Each row is a point on a tangle of strands that fork and nearly touch. The rows are in no order.
Two points are linked if the straight distance between their rows is under 61.1. Some points are linked to none.
K523: [  1  -2 -33  15   9  -5   4  15  12  -3 -11 -22   4 -15  -5   0  10 -17
   4   4  -4   8  -4  24 -14   7   8  -2  15 -19  17  -9  -1 -11  -3   8
  -7]
K246: [-14  -2  -2  -5   0   4  -5 -18 -12  22  10  37  -4   9  -1   4  12  24
  13  -9  24  19  -2  -8  11  15 -21  -8   9  18 -10 -17 -15  11  20 -34
   4]
K140: [-18   6  18   1   2 -15 -13 -23  30 -16 -23  13  -3 -15  18  16  -9   6
 -14 -18 -16 -11  25  -2 -15   4 -13  11 -14   4 -12  -4  34 -12  16  -7
 -12]
K324: [ 14 -14   1  11  28   9 -17   2  -4 -31 -10  -8   8   9 -38  -5  12 -18
   6  14 -34  16   5   3 -25 -24   1   4 -10  11  -3   7  -4  -1  14  13
 -12]
K561: [  6   0  11  -8  -4  -8 -12   2  -4 -27 -26   7   2 -29  -5  -2 -10  12
   3 -12 -20 -18   7  17 -15 -17  24   4   4  -5  12  12  10   5   2   9
  17]
K797: [ 26   4 -14   1  27  -1 -17   8   7  -5   3 -16   9  19 -27 -20  19 -11
   6  26  -9  17  10   1 -10 -22   3 -10   3  -2  -1  10 -13   7  -9   3
 -18]
K740: [-11  11  18  14   0 -13 -11 -23  15   4 -11  14   8  -4   6   6  11  -4
 -15 -20  -5  15  16 -10  10  11 -20   4 -19  -2  -6  -9   9   0   3 -19
 -19]
K966: [-14  10  32   0   1 -17  -7   3  18  -9 -13 -14   0   0  31  -6 -19  -9
 -23   0 -11 -13  14 -12   5  -5  -7   1 -20  -9 -21  13  28  10  -5  14
 -10]
K382: [ -1 -17  -7  13   3   5  16   4  19 -22  -6 -11  -1 -18  -6  14 -19 -21
   0 -14 -26 -26   3   6 -26  -4  16  -3  11   0  18   7   8 -31  17  21
  -2]
K23: [ 17  -4  -6  29   6 -21  -7  -3  -8 -26  -5 -14  12 -18 -13 -25   9 -14
 -26   2  -8  -9  19  13 -14 -20  10   7  10 -19 -19   0  34  -4 -18  14
   0]
K771: [-19   4  25  14 -12  14   9 -24   2  14   1  35  -1  -1  15   5 -16   2
 -16 -31   9 -23  -7 -22  27  10 -12  14  -5  16 -20 -12  23  15  -4  -2
   7]
K186: [  3 -13  23 -14  -4  12  16  17  -7 -12  -2 -17 -12  36   0   5 -14  10
   6  12 -16   2 -19 -14  -7  -9  -5  -2 -21  15   3  14 -11 -15  17   4
   3]
K119: [-14  -7   4  -4   7   4  -1  -7  29 -15 -19  -4  -6 -11   7  24 -21 -17
   3  -5 -27 -18   3   3 -29   2   0   9  -2   2  15   7   4 -23  24   8
   2]
K149: [  9  -4  -7  32   8   5  30  10   9   8   8 -29  -3   9  -5 -14  -5 -31
 -26 -10 -11   2  -8 -14   4  -1   8 -14  10 -17  -8  -8  11  -4 -13  18
 -16]
K375: [ 24  -9  20   5 -32  -4  10  13 -22  -6   8   1  -2  -5   3 -15   4   7
 -16  -6  -1 -30 -10 -14  -8 -17   7  17   8  10 -10  20  20 -24   5   6
   9]
K277: [ 20   3 -28  11  -5 -11 -10  -1 -12  27  24  14   7  -4 -13  -6  25  16
   8  13  24  17  -1  -5   3  -5  -7  -1  22   7  -4 -14 -19   7  -3 -23
   5]
K357: [ 12   1   8  20 -15 -14 -17 -15 -10 -13 -13  19  13 -22  -9  -3  21   7
 -14 -12  -2  -1   8   6  -9 -12  -2  17   0  -3 -11  -4  18  -5   5  -9
   1]
K638: [ -9 -11  43 -22 -11 -10  -5   4   4 -19 -12  -1  -1   1  12   9 -18   1
 -14  -5 -30 -27   8 -20 -11 -15  -7   9 -17  22 -11  20  20  -8   3  10
  -7]
K58: [-12   7   5 -20  18  10 -15  -9  20 -10   0 -21  -3   1   1  10  -9 -24
  23   3 -11   6  -6  12  -3   7 -18 -18 -13  -1  24   3 -17  -2  10  -2
   4]
K999: [ -7   9  -5  19  -9   7 -13  -1 -11  16  16  34  12 -14   4 -14   6   5
   3 -14  32  -8   3  -1  14  -4  12  15  11  -1 -25 -26  12  31 -25   4
  18]
K973: [ 12 -18  -4  11  26  13  12  -5 -17 -24   2 -11   2  21 -44   1  12 -15
  10  -3 -30  21  -2   7 -15 -24   0  -9  -6  16  13  -3 -16 -16  20   4
  -4]
K646: [-13  14   1   6  12  -6   5 -19  27  21   4  -1   1   4  17   5   1 -18
  -3 -17   6  19   5  -5  13  22 -11 -14  -4 -12   8 -12  -4  17   2 -17
 -12]
K787: [ -7  11   4 -10 -18 -17  -7   8   6  11  -7  -6   0 -16  17  -8   6  12
 -12  -2  21  -7   1  -8  -2   8  -5   8  14 -13 -10   7  27  -6  -5  -8
  -4]
K120: [ -3   2   5  -8 -17  10  19  -1 -34   6   7  17 -13  12   6   4  -1  30
   6  -7  14  -2 -19  -3  -5  -3  -3   3  15  14   2   2   0 -14  38  -4
  20]
K983: [  4 -11  24  33 -12  25  -1  -6 -30   7  15  32  14  12  -8 -10  -6  -3
 -12 -16  -2 -15  -8 -17  23  -3  -5  14 -17  23 -29 -16   4  18 -11   9
  16]
K369: [ -6 -14 -28  22   2  26  33  -1 -12  25  12  17  -4   2 -20   8  -3 -21
   5 -27   8  13 -22   6   6  10  10  -9  27  -6  13 -27 -17 -12   6   8
   1]
K258: [  5  -1  -9  14   0   8   5  27  34  12   4 -36  -9  12  15 -17   2 -17
 -17  27 -11  11   2   1  -8  14  -8   0 -24 -19  -2  13   8 -12 -14   0
 -25]
K918: [-15   6  -8  -5  14   6   2 -31   7  -6 -18  21  -1 -14 -15  14  -7  -2
  14 -35  -6  16  -1  25   7   3   7 -19   2 -17  25 -20 -21  -6  15   0
  10]
K687: [ -8   1 -20   9  -6  23  21  -7 -18  21   1  35  -4  -8 -10   8   0   4
  14 -24  19  12 -14  17   8   8  13   2  24   0  10 -25 -18  -4  11   0
  12]
K79: [  1   3  -7  -3 -19  -2   7  15   1   6  -7  -4  -3 -15  11   1   2   3
 -10  -7   4 -11 -10   2  -6   7   2   6  19  -3   5   6  18 -23   7   2
  -8]
K182: [ 10   6 -35  13  17   7  20  12   6  19   5 -22  -1  -3  -3  -6   5 -26
  -3   4   4  13  -6  12   7  11  13 -10  19 -19  18  -4 -13  -5 -12   9
 -12]
K415: [  0  -5   4  17  -3 -15  19 -15 -14 -26  -5   3   2 -17   3  -6 -32  -5
 -29 -33   2 -36  19  20  11 -11  24   9   7 -28  -4 -10  18  13 -12  17
  18]
K466: [  8   6   9  27  -4 -13 -17 -25  -6   4  -3  17  12   0 -13   1  20  -2
 -10 -22  -2  12  12  -7   5 -11 -11   4 -12   2 -17 -14   6   8  -1  -4
  -9]
K326: [ 21 -10  24   5   7  -1 -14   2 -13 -34  -8   6  12   6 -23  -4   7  -6
  -4   3 -39   5   0  -2 -19 -30  -1  16  -6  17 -10  11   6   2  11  13
   1]
K430: [ 20 -12  23   1  -4  -2  -7  18 -17 -25  -4  -4   2  18 -13  -4  12  17
   1  14 -21   4  -7  -2 -26 -22  -5  16  -9  22  -6  19   3 -10  24   2
   8]
K661: [ -6  -2  -7  -9   7   4   8  10  29   7   5 -27  -5  -5  11   8  -1 -18
   8  11  -8  -7 -17  10  -1  31 -15   5   0  -4  25   0  -7 -22   3  -7
 -12]
K552: [ 11   6  -4  15 -20 -22 -22  -9  -6 -18 -14  12  13 -33 -14 -11  24  16
 -15 -17  13 -12  25  12  -7 -10  14  15   6 -24 -13  -1  30  -3  -9   2
  13]
K46: [ -8 -14  -9   4  21   8   0   4  41  -3  -2 -29  -1   5   6  12  -7 -30
   1  17 -16 -13  -7   0 -27  22 -10   4 -24  -8  19   9  -4 -20   8   5
 -12]
K549: [ -1  -7  19   8 -19  22  25 -28 -11   0  -4  35 -10   0   9  19 -14  16
  -6 -29  -8  -9  -6 -10   4   8 -16  -1   5  13   7  -3   9 -32  29  -6
   2]
K231: [  2  11  -7 -18   8  -2 -11   1  -4  19   6   1   1   3  -1   2   3   4
  16   8  13  14  -5   1   9  -3 -11 -14   8   0   6   4 -23   8   1 -21
  -1]
K718: [ 28  -2 -33  24   2   4   1  12 -12  18  30   6   4  12 -23 -17  26  -4
  -2  11  20  16  -5 -15   1 -11   9  -5  19   5 -13 -19 -20   5 -13  -6
 -10]
K26: [-10 -16  36 -29  -8   6   1  14   0 -20  -9  -9 -11  21   3  10 -23   7
   5   7 -33 -12  -7 -20 -14 -12 -13  -2 -20  24  -2  24   7  -7  14   6
   3]
K614: [  3  -1 -17  31  -8 -23  -5  -6  -4 -18  -9  -5  10 -28 -20 -18  18  -8
 -22 -24   8  -6  25  20 -12 -12   9   3  11 -32 -14 -16  32  -7 -13   6
   3]
K301: [-14  10 -11  -4  10   9  -2   9  -6  11  -8  22  -5 -12   7  11 -21   0
  17 -10  31   6 -11  14  21  -2  38  -5  21 -19   5 -12 -16  39 -28  15
  17]
K374: [  8 -18 -25  12  -2  -2   6  18   8 -16 -17  -8   3 -19 -10   3  -2 -16
  -8   8 -19 -28  -2   8 -39 -10  24  13  10   4  12  11  16 -22   7  24
   2]
K130: [ -6   7  -2 -32  14  -5 -10 -10 -19  -1  19   3  -9  23 -15   7   0   0
  35  12  12  22   3  -5  10 -13 -19 -24  -6  17   6  -2 -45  15  15 -18
  18]
K163: [ 18  -3  25   1 -17   2   5   4 -23  -6   2   1  11  -3  -1 -15  -6   3
 -16  -3  -4 -18  -8  -8   5 -16   3  13   4   2 -22  12  12   8 -13  14
   9]
K935: [ 26   2   6  -4   4  -4 -10  12 -17 -30   5  -7   6  19 -20  -4  15  14
  14  28 -12  16  -3  -3 -15 -34   3   3  -3  20 -11  11 -14   6  21   3
   9]
K498: [ -1  13 -28 -23 -23 -13   4  25 -17  14 -11 -12 -11 -25  13   4  13  26
  -1  14  26  -6  -4  21   1  23  15  18  31  -5  13   7  11 -18 -21  -2
   1]
K782: [ -3   0 -42  10  -8   1  21  -3 -10  17  -5  -1   0 -17 -11  10  21  -3
  11  -9  15  14  -5  40   4  25   5   7  27 -13  25 -23  -9 -24  -1  -5
  -3]
K490: [ 10   2 -16   8  -5  -3  -5 -13 -17  11  20  26  -1   9 -14   0  21  21
  13   3  18  27  -1  -1   0  -2 -12  -7   7  13  -3 -17 -26   3  23 -28
  12]
K753: [ 35  -6 -18  23  -1  15   9  14 -22  10  35   0   4  14 -28 -25  17  -3
  -7  19  12   1 -10 -20   7 -22  19   0  13   4 -22  -4  -3  17 -26  14
  -7]
K475: [ -3   3 -13  -1  17  16  -4 -21   0 -12  -5   1  -2  -2 -29   9  -4 -26
  18 -21 -15  20  -6  16   1  -3  -2 -21  -1  -7  31 -15 -30  -1  19   4
  14]
K607: [-12   4   6 -16  -7 -20  -7   7   3 -20 -22   7  -6 -35  13  -1  -8  24
   1 -17   6 -24  11  18  -6   1  28  11  16 -15  12  11  20   5  -8  12
   9]
K476: [-25   2   2 -21   7   3   0 -15  22 -21 -28   6 -13 -24   7  22 -18   6
  16 -19 -13 -19   4  15 -11   9   3  -2   3  -4  25   4   1 -17  25   5
   5]
K955: [  0  10  18  -9  -8  -4 -13   5 -11  17   3   4   8  -8  15 -13  -7  11
 -13   4  23  -5  -1 -10   8 -16   5  -3   6 -10 -26  11  11  29 -27   5
   1]
K850: [  9  10   5   9  -5  -1  11  26  27   8  -1 -34  -7   4  19 -20 -12 -20
 -29  15  -8   0   3  -5  -3  -6   9  -4  -6 -22 -15  15  16  -7 -16  13
 -20]
K539: [ -3  -4 -21 -34  -7   5   5  27   7  12   8 -36  -5   1  14   7  13   8
  14  43   9  -1  -9  28  -6  21 -14   9  -1  -7   8   1  -2 -15  -5 -12
   3]
K699: [-39 -12 -10 -50  -7   3  -3  -9   7 -11  -8  -9  -5   1  17  15  -1   9
  21   6  -1  -6  -5  12  -7  26 -33 -10   3   2  15   4   3  -5  10 -12
  -2]
K56: [-29 -15   2 -29   0   5  -2  -9  17  -9   0 -12  -5   3  14  19  10   7
  16  17  -4 -10 -14   6 -17  35 -32   7 -13  20  17   6   3 -16  27 -17
  -5]
K517: [ 12  11  -5  15  25 -19 -28 -16  -6 -13 -11   9  17 -10 -22 -13  12  -5
   8  -5  -5  20  19  13   0 -26  20  -8   2 -10  -3  -4 -11  26 -15   6
   6]
K238: [-19 -12  -2 -14 -10  -6   2   7 -12  23  32   3  -6  39   1  -8   3  42
   4  25  28  12  -3 -29  18   4 -20 -13 -17  15 -16  -2 -20  10  -9 -30
  -4]
K940: [-16 -16  16  -6   6  -9 -17   6  31 -10 -16 -14  -5   2  17  15 -11  -4
  -6  22 -13 -13  10 -18 -40  13 -13  16 -37   4  -4  17  16  -7   8   5
 -23]
K752: [-11  -1  30   4   2 -11  -3 -15  16 -17 -20   5   3  -4  10  20 -13 -11
 -14 -23 -35 -12  15  -2  -5 -17  -7   4 -14   2  -5  -3  13  -8  14   2
  -5]
K187: [ -2   2  29  20 -10   8  -1 -28 -22   3  -1  38  17   0   4   2  -5  -4
 -21 -28  -3 -16   7 -15  29  -3 -11  20 -25  14 -32 -17  16  18  -4  -2
  10]
K247: [-26  13   2  -1   5 -12  -3 -27  24   2 -12   7  -2 -13  24  13   0  -2
 -10 -20   0   1  14   9   9  21 -17  -4  -1 -14   3  -5  11   7  11 -18
 -11]
K914: [-12   7 -27 -35 -13  -6   8  15   7  15  -3 -19  -8 -13  21   7  16  20
   9  24  23  -4  -6  22  -5  36  -9  15  21  -1  11   1  14 -21  -3 -10
  -4]
K141: [-29   6  -9 -35   9  -1 -19 -19  20  -5 -13  -5   0 -12  10  14  10  -3
  25   0   1   1   3  24  -3  30 -25  -4  -4  -8  22  -3   0   5  11 -16
   0]
K576: [-16  -4  -8  -1  12  -5 -10  -1  16 -29 -27  -4  -7 -23   3  21 -16  -4
  23  -7  -8 -18   5  22 -23  10  20   3  -7 -15  33   0  -7  -8  14  13
  17]
K290: [ 13   7   1   4  10  -2  -6   6  17  24  17 -12  -2  23   2 -14   5 -16
   0  15   6  24   8 -20  15   7  -6 -23 -17   1  -2   7 -19  15 -17 -13
 -18]
K236: [ -9   9  11   5  -2  15  -6   7 -15  19  17  22   4  -2   8 -11 -13  -2
  -8   1  22 -12  -9  -8  18 -12  10   5   9   5 -29  -7  12  37 -23  10
  16]
K592: [-13  19 -22 -15 -10 -17  -5  21 -10  -1 -26  -4  -7 -33  15  17  15  33
   4   9  25  -7  12  26  -1  29  24  12  21 -21  22  10  11  -1 -25  -3
  -2]
K629: [  5   3  -5   8 -13   5   6 -12 -17  14   0  31   0  -5  -3  -5   7  11
  -4 -14  16   1 -14   4   6   0   3   1  10   0  -3 -11  -3   4  11  -9
  10]
K833: [ 11   2  22  18  -8  -7  -9   6   2  15  -1   0   3  27   4  -5   9  11
 -22   2  13  11  -7 -29  20   1 -10   2 -29  11 -16   4  11  -5 -18  -7
 -22]
K393: [ -2  12   0  13  22 -15   5 -12  28  31  12  -8   2  18  15  -8  -8 -34
  -6  -2   9  21  17 -10  16  25  -4 -22 -13  -7   1  -2 -15  22 -14  -8
 -11]
K621: [ -2  -5  49  -2 -15 -10  -9   5   3 -13  -9 -14   2  10  18   7 -16  -3
 -24  -7 -19 -20  15 -25  16 -10  -4  15 -34  11 -24  14  21   2 -14  12
 -17]
K906: [  3 -10 -28  10   4  15  29  -2  -3  17  17  -8   0   4 -18   9  10 -21
  17  -6  -2  20 -17  14   8  24  -5  -8  17  -4  26 -18 -22 -17   7  -8
   2]
K250: [  2  -8  28 -16 -25   9  19   6 -38  -2  11  10  -5  13  10  -6  -6  30
  -1  -2  10 -12 -11 -13   0  -7  -7  10   7  23 -15   7   9  -3  20  -3
  16]
K12: [-11   7 -19  -6  10  -1   6  18   1 -31 -29 -20 -13 -25  -2  24  -8  -3
  26  -5  -1  -8   1  32 -14  18  33   2   3 -22  40   5 -10  -1 -10  21
  12]
K379: [ 15  -1   0  29  15  12  14   4   6  10  11 -10   2  24  -4 -17  -7 -27
 -24   1  -9  14  -5 -24  16  -5  10 -11  -9  -5 -13  -1  -2  15 -22  13
 -22]
K156: [ -6  11   2  -2   5   1   8  -4   0  -3 -21   5   0 -25   8   6 -13   1
   2 -16   7   1  -6  13   0  -3  12  -5  11 -20  15   4  -1   3   5   5
   8]
K703: [ 19   0  19  -8  12   3 -16  20   3 -15  -1 -17   3  30  -9 -11  10   1
   3  33 -26  25   4 -13  -7 -26  -4   5 -30  10 -12  18 -10   4 -10   2
 -21]
K669: [-18  -5  20  -7  -8 -17 -19  -7  25 -13 -19   5  -7  -6  21  16   3   7
 -13   0 -13 -22  21 -17 -29  13 -18  24 -22  13 -14  15  34  -9  10  -6
 -24]
K464: [-13  14  15   8 -20  -1  21 -12  13   1   6   0  -7 -10  32   2 -21  -1
 -26 -26   9 -26   2 -18  12   9   2   6   9  -9 -15   0  29   0  -2   4
  -8]
K727: [-33   1  10 -26   4   6  -3 -22  -6  15  -8  22  -2  -2  15  11  -8  12
  13 -19  11  10  -4 -10  10  12 -21 -15   3   6   1  -9  -1  23   6 -17
  -3]
K317: [ 16   1  21   5 -19  -2   2  27  10   3   4 -21  -7   5  20 -21 -11  -4
 -29  13  -5 -14   6 -17   3 -12   5   4 -19 -12 -27  25  30  -4 -24  13
 -14]
K410: [-13   0  11 -24   8   5 -14 -16   9  -1   7 -10  -1  25  -2  14   0 -11
  27   1 -11  19  -6  -2   9   7 -29 -16 -26  16  16   0 -25   2  10 -17
  -1]
K540: [  9   5  15 -12   6 -13 -26   9   7   4  -1  -9   7  23   3  -5   9   7
   2  28  -3  20   8 -11  -4 -12 -16  -7 -22   8  -9  11  -7   6 -10 -16
 -16]
K487: [  4   1  -9  13 -19  14  -2   3 -26  20  18  42   4 -10 -10 -11  12  25
   2  -5  35  -4  -9   4   6  -6  10  11  22   6 -19 -25   7  12  -4  -1
  21]
K229: [ 25   2 -30  -3   8   8  13  10   4  11  28 -22   3  26 -20 -11  13 -15
  17  19   0  24 -13  -1   9   2   1 -13   5   3  15   0 -31  -6   0  -2
  -2]
K438: [ -3  -6 -15 -11  -1   4  16  15   4  26  44   9 -11  37  -1  -9  -9  26
  17  32  28  16  -5 -28  15   3  -3 -10 -13  18 -17 -11 -43   5  -8 -20
  14]
K550: [  2 -11  13 -16 -13  14  28  19  -3  -2   4 -15 -17  14  10   9 -13  16
   0   2 -10 -15 -19  -7 -12   6  -1   3   3  17  14  13   4 -29  24   1
  10]
K597: [-22  13  -5 -28  20  -2 -16 -26  10  -6 -11   9  -1 -17   0  13  -5   0
  28 -19  -2  15   5  21  10   8  -8 -16  -3 -13  28  -6 -16   2  13  -9
  15]
K526: [-16  11  -8  -9 -24   6  26  -6   6  12   2   8 -12 -21  31   5 -14   3
 -18 -25  29 -15 -10  -8  16  22   9   5  29 -10  -3   5  23  -8  -7   5
  -9]
K446: [ 12  -1  24 -28  -7  -4 -10  13 -24  -1   3   1   4  -3   9 -19  -9   9
 -10  19   0 -15  -3  -7   2 -30   4  -1   5  -1 -27  28  10  26 -22  13
   7]
K644: [-21  11 -11 -14  20   4 -16  -1  20 -16 -14 -32  -2 -16   5   7 -10 -24
  27  10   0   3  -2  29  -2  17   4 -10  -7 -20  34   5  -9   8  -1  11
   6]
K904: [ 18   9  -3  10  10 -12 -27  -5 -15   3  -5  21  16 -16 -12 -14   7  19
   3   9  13   9   9   6   6 -29  19  -6  15  -7 -12  -4  -8  27 -19   2
   7]
K74: [ 21   3   2 -22   6 -11 -23  15 -27  -8   7   0   3   9  -7  -5   9  27
   8  35   4  16  -1  -4 -11 -25  -9  -6   4  16 -11  11 -19   8  14 -11
  14]
K761: [ -2  10  -9  -7  13   2 -25  -7 -15  18  -1  30   9 -13  -7  -2  -2  16
  18   3  28  14   4   4  16 -18  13  -9  18   0  -7 -13 -20  31 -12  -5
  16]
K413: [ 11  -7  -8 -14 -24   6  19  26   0   8   3 -16  -8  -1  11   3   7  12
  -6   7  -1 -14 -16   5 -18  15  -6  16   8   9  11  12   9 -35  11  -4
   6]
K725: [ 18  -6 -25  19  20  18  25  14  -4   9  22 -24   1  11 -19 -18   5 -29
 -13   4  -5  13 -12  -8   4  -8  20 -18  21 -12   4   1  -8  -1 -15  18
 -14]
K867: [  3  -8  -1   9  10  13   6  -7  -5 -21  -5  -2   1   7 -29  12   3 -21
  17 -16 -36  10  -7   7 -14  -3  -7 -10  -5   7  21  -7 -17 -18  25   3
   7]
K96: [ -6  13 -25  -1   1 -14  -4  19   1 -22 -31  -5  -7 -36   4  21   3  22
  13   2   8  -9  15  30  -8  23  30  11   8 -21  25   6   2   4 -12  11
   6]
K320: [-19  -5   8 -24   2   5  -7 -17  -5   4  -4   8  -1  16   4  14   5  15
  14  -8  -2  17  -5  -1   5   8 -31 -14  -9  11  11  -2  -8   6  18 -27
   3]
K226: [-12  13  29  14  -5  -8  13 -10  11   8   1 -10  -3   8  27  -2 -29 -14
 -32 -16  -3 -10   4 -25  21   1  -7   1 -14 -11 -23  -5  23  16 -10   4
 -11]
K422: [-24  -1  -1 -14  -3   9  -7  -8  -9  28  13  28  -3  11  14   1  -4  24
   8  -2  21   7  -3 -23  10  10 -15 -12   4  20 -16 -12  -7  28  -4 -19
  -1]
K352: [-12  14  -6  -1  -5 -26  -8  -1   8  -9 -20   2  -4 -31  22  -1   1  19
 -12  -7  19  -9  13  15  -3  15   6   4  15 -22   4   6  27  -4  -7  -1
  -2]
K709: [ -1  -4  39  16  -4   0  10 -22   0  -9  -8  -4   9   2   7  18 -32 -21
 -28 -24 -35 -20  19 -14  15 -16   0   8 -13   7 -17   0  12  -1  -1  15
  -3]
K657: [-21   2 -13 -55   7 -10 -25  -4 -12  -3  18 -17  -1  18 -11   5   3   6
  34  27   3   9   7  -1   6  -3 -27 -27   0   3  10  -1 -33  17  -1 -21
  18]
K785: [  2   0  -6   3   9  11  16  13  34  18  10 -35  -3  11  11  -7   0 -27
  -5  11 -12   7 -11   6   5  22 -11 -15 -18  -9  18   2 -11 -15  -7  -2
 -16]
K176: [-19 -14 -15 -33  -7   5   0   6  19   5   1 -28  -3  -5  12  12   9   3
  22  38   3 -16 -11  18 -24  30 -22   9 -11   2  18   2   4 -15  10  -8
  -2]
K243: [-18   9  -4   5  12  11 -12 -10  -4   9   1  39   2 -14   0  -2 -16   9
  13 -13  17   2   4  13  24  -6  29  -6  12  -9  -9 -20 -12  40 -20   4
  23]
K152: [  3  -3  10 -10 -21  10  20 -16 -28  -3  -7  33 -14  -4  10   4   4  33
   2 -20  -2 -12  -6   4  -4  12  -6   2  20  19   7  -1   5 -31  46  -4
  14]
K927: [ 16   6 -13   8  26 -22 -33   5   9  -6  -9 -11  13  -8 -11 -16  18  -4
   9  27  -2  17  17  13  -8 -15  10  -7   4  -9   1   4 -10  21 -10   3
  -6]
K359: [  1   3 -37  12  -9  -6  11   2   2   1 -11  -6  -1 -25  -1   6  22   4
   0 -11   0  -2   0  28 -16  21   3   7  19 -12  21 -12   6 -34   7   0
  -6]
K432: [ -6   7  -4   6  -5   2  13   4 -19  -1  -4  17   1 -22   5  -2 -19   3
  -1 -15  25  -8  -6  13  20  -5  35   5  21 -19   2  -3   5  25 -22  23
  11]
K992: [ 20  -4 -10   9  -4  -2   4  12   7  27  31   4  -3  28  -8 -20   3  18
   0  30  24  21   1 -28  13  -3   3  -9  -8  17 -19  -4 -25  10 -21 -22
  -2]
K755: [ 27   1   0   7  11  -2  -6   3  12  17  19   0  -1  33  -9 -21   6   2
  -8  26   4  21  12 -35  22  -7   9 -11 -27  18 -21   4 -19  15 -26 -12
 -23]
K502: [  7 -10  28  28 -11   9  21 -19 -14  -7   5   8   7   1   7   4 -23 -24
 -31 -34 -17 -37   5 -19  22  -6   3  18  -7   4 -19  -3  16  -8  -8  14
  11]
K399: [-18   9  -8   8  -9  11  23   3  -2  19  -1  18 -10 -17  17   8 -18  -1
  -7 -19  29  -9 -16   6  19  15  18   9  29 -18  -4 -10  10   7 -12  12
   5]
K206: [-15 -18  15  -9  15   5 -13   2  34  -1 -10 -18  -4  15  12  18 -11 -17
   6  26 -17  -5  -1  -6 -20  17 -20   5 -42   3  11  11  -3 -14   4  -1
 -17]
K764: [ -4   7 -25   2  29  -7 -16  -9  30  -4  -3 -25   1  -4  -2   4   5 -32
  25  10  -5  15  11  31  -1  16  -2 -18  -7 -19  27   0 -19   9  -7   5
  -3]
K480: [ 16  -7  -9  14  14   1   3  -3 -10  -9  18  -2   6  32 -34   1  20  -9
  16   1 -17  28  -3  -3  -1  -8  -6  -8  -6  19   7  -6 -24 -11  19 -13
  -2]
K472: [ 10  -9   9  13   2 -19 -14  -1  -9 -30 -15   4  17 -21 -10  -8   0  -7
 -13  -5 -17 -17  19  14 -13 -27  20  16   1  -8  -7   9  16   2  -7  17
  10]
K111: [-12   1  13  15 -17  22  20 -37  -2   7  -2  44  -3 -15   9  12 -18   6
 -15 -36  -2 -15  -1  -7  15  12  -5   9   3   6 -10 -13  18  -9  12   5
   6]
K620: [  8   0  14 -16   6 -18 -33   5  -8  -8   4  -4   5  26  -9   0  20  27
  12  34  -4  21  10  -8 -13 -25 -22  -3 -18  20 -15   6 -16   5  13 -23
  -5]
K840: [ 26  -9  -3  24   8  17  10   5   0  11  23  -1   0  36 -19 -25   3  -4
 -10  17  -4  22  -2 -31  19 -16  12  -8 -15  17 -10  -4 -10   9 -23   8
 -22]
K706: [ 28  -3   2   9  -3  10   9  13 -17   6  11  -6   8   6  -9 -28   1  -5
 -24  13   2  -3 -10 -12   7 -22  11   2   6  -4 -21  12   8  15 -23  18
  -8]
K394: [  8  -3 -14  14  -7 -17   2  27   9  -6 -12 -22  -5 -29   8  -9  -6  -7
 -11   9  -3 -32   8   4 -27  -4  34  19  12 -11   6  13  26 -13  -4  30
   2]
K767: [ 31  -3 -22   4  18  10  11  18  10   2  20 -23   0  31 -25 -25  14 -16
   4  33 -10  17   1 -10   7 -13   5 -12  -2   0   4  10 -21   1 -13  -1
 -20]
K483: [ 18  -9  19  -9 -31  -8   8  15 -38 -10  10   7  -8   2  -2  -9  11  30
  -6  -2   4 -22  -8  -6 -16 -11   4  19  14  18 -10  12  15 -24  30   7
  24]
K136: [ 14   4  -1  -7  14   2  -9  -8 -12  -2   4   7   5  22 -22   7   2   0
  25   2  -7  25  -5  -2  -3 -15 -12 -13  -4  13  12  -1 -31   5  25  -8
  15]
K54: [  2  -7  22  36 -19  17  16  -5 -10   7  10  11   8   9  -1   1  -6 -13
 -23 -21   6 -23 -10 -22  20   0   3  12 -10  12 -21  -9  16  -3 -10   9
   7]
K233: [ 13  -2 -28  -2  11  -1   9   1   4  13  24 -21   7   6 -13   5  23 -22
  28  11   1  15  -8  21  10  12 -10 -14   5  -5  28 -10 -39 -10   2  -9
   2]

Follow the links from the first point to the second, and from the first to the third. Name the last point that the two ways share.
K111, K764, K906 | K163
K498, K620, K130 | K973
K130, K914, K540 | K973
K140, K764, K369 | K163

A fork is a point with three links. Follow the links from the first point to the second and name the forks in between, in order.
K771, K236 | K163
K430, K539 | K973
K787, K238 | K755
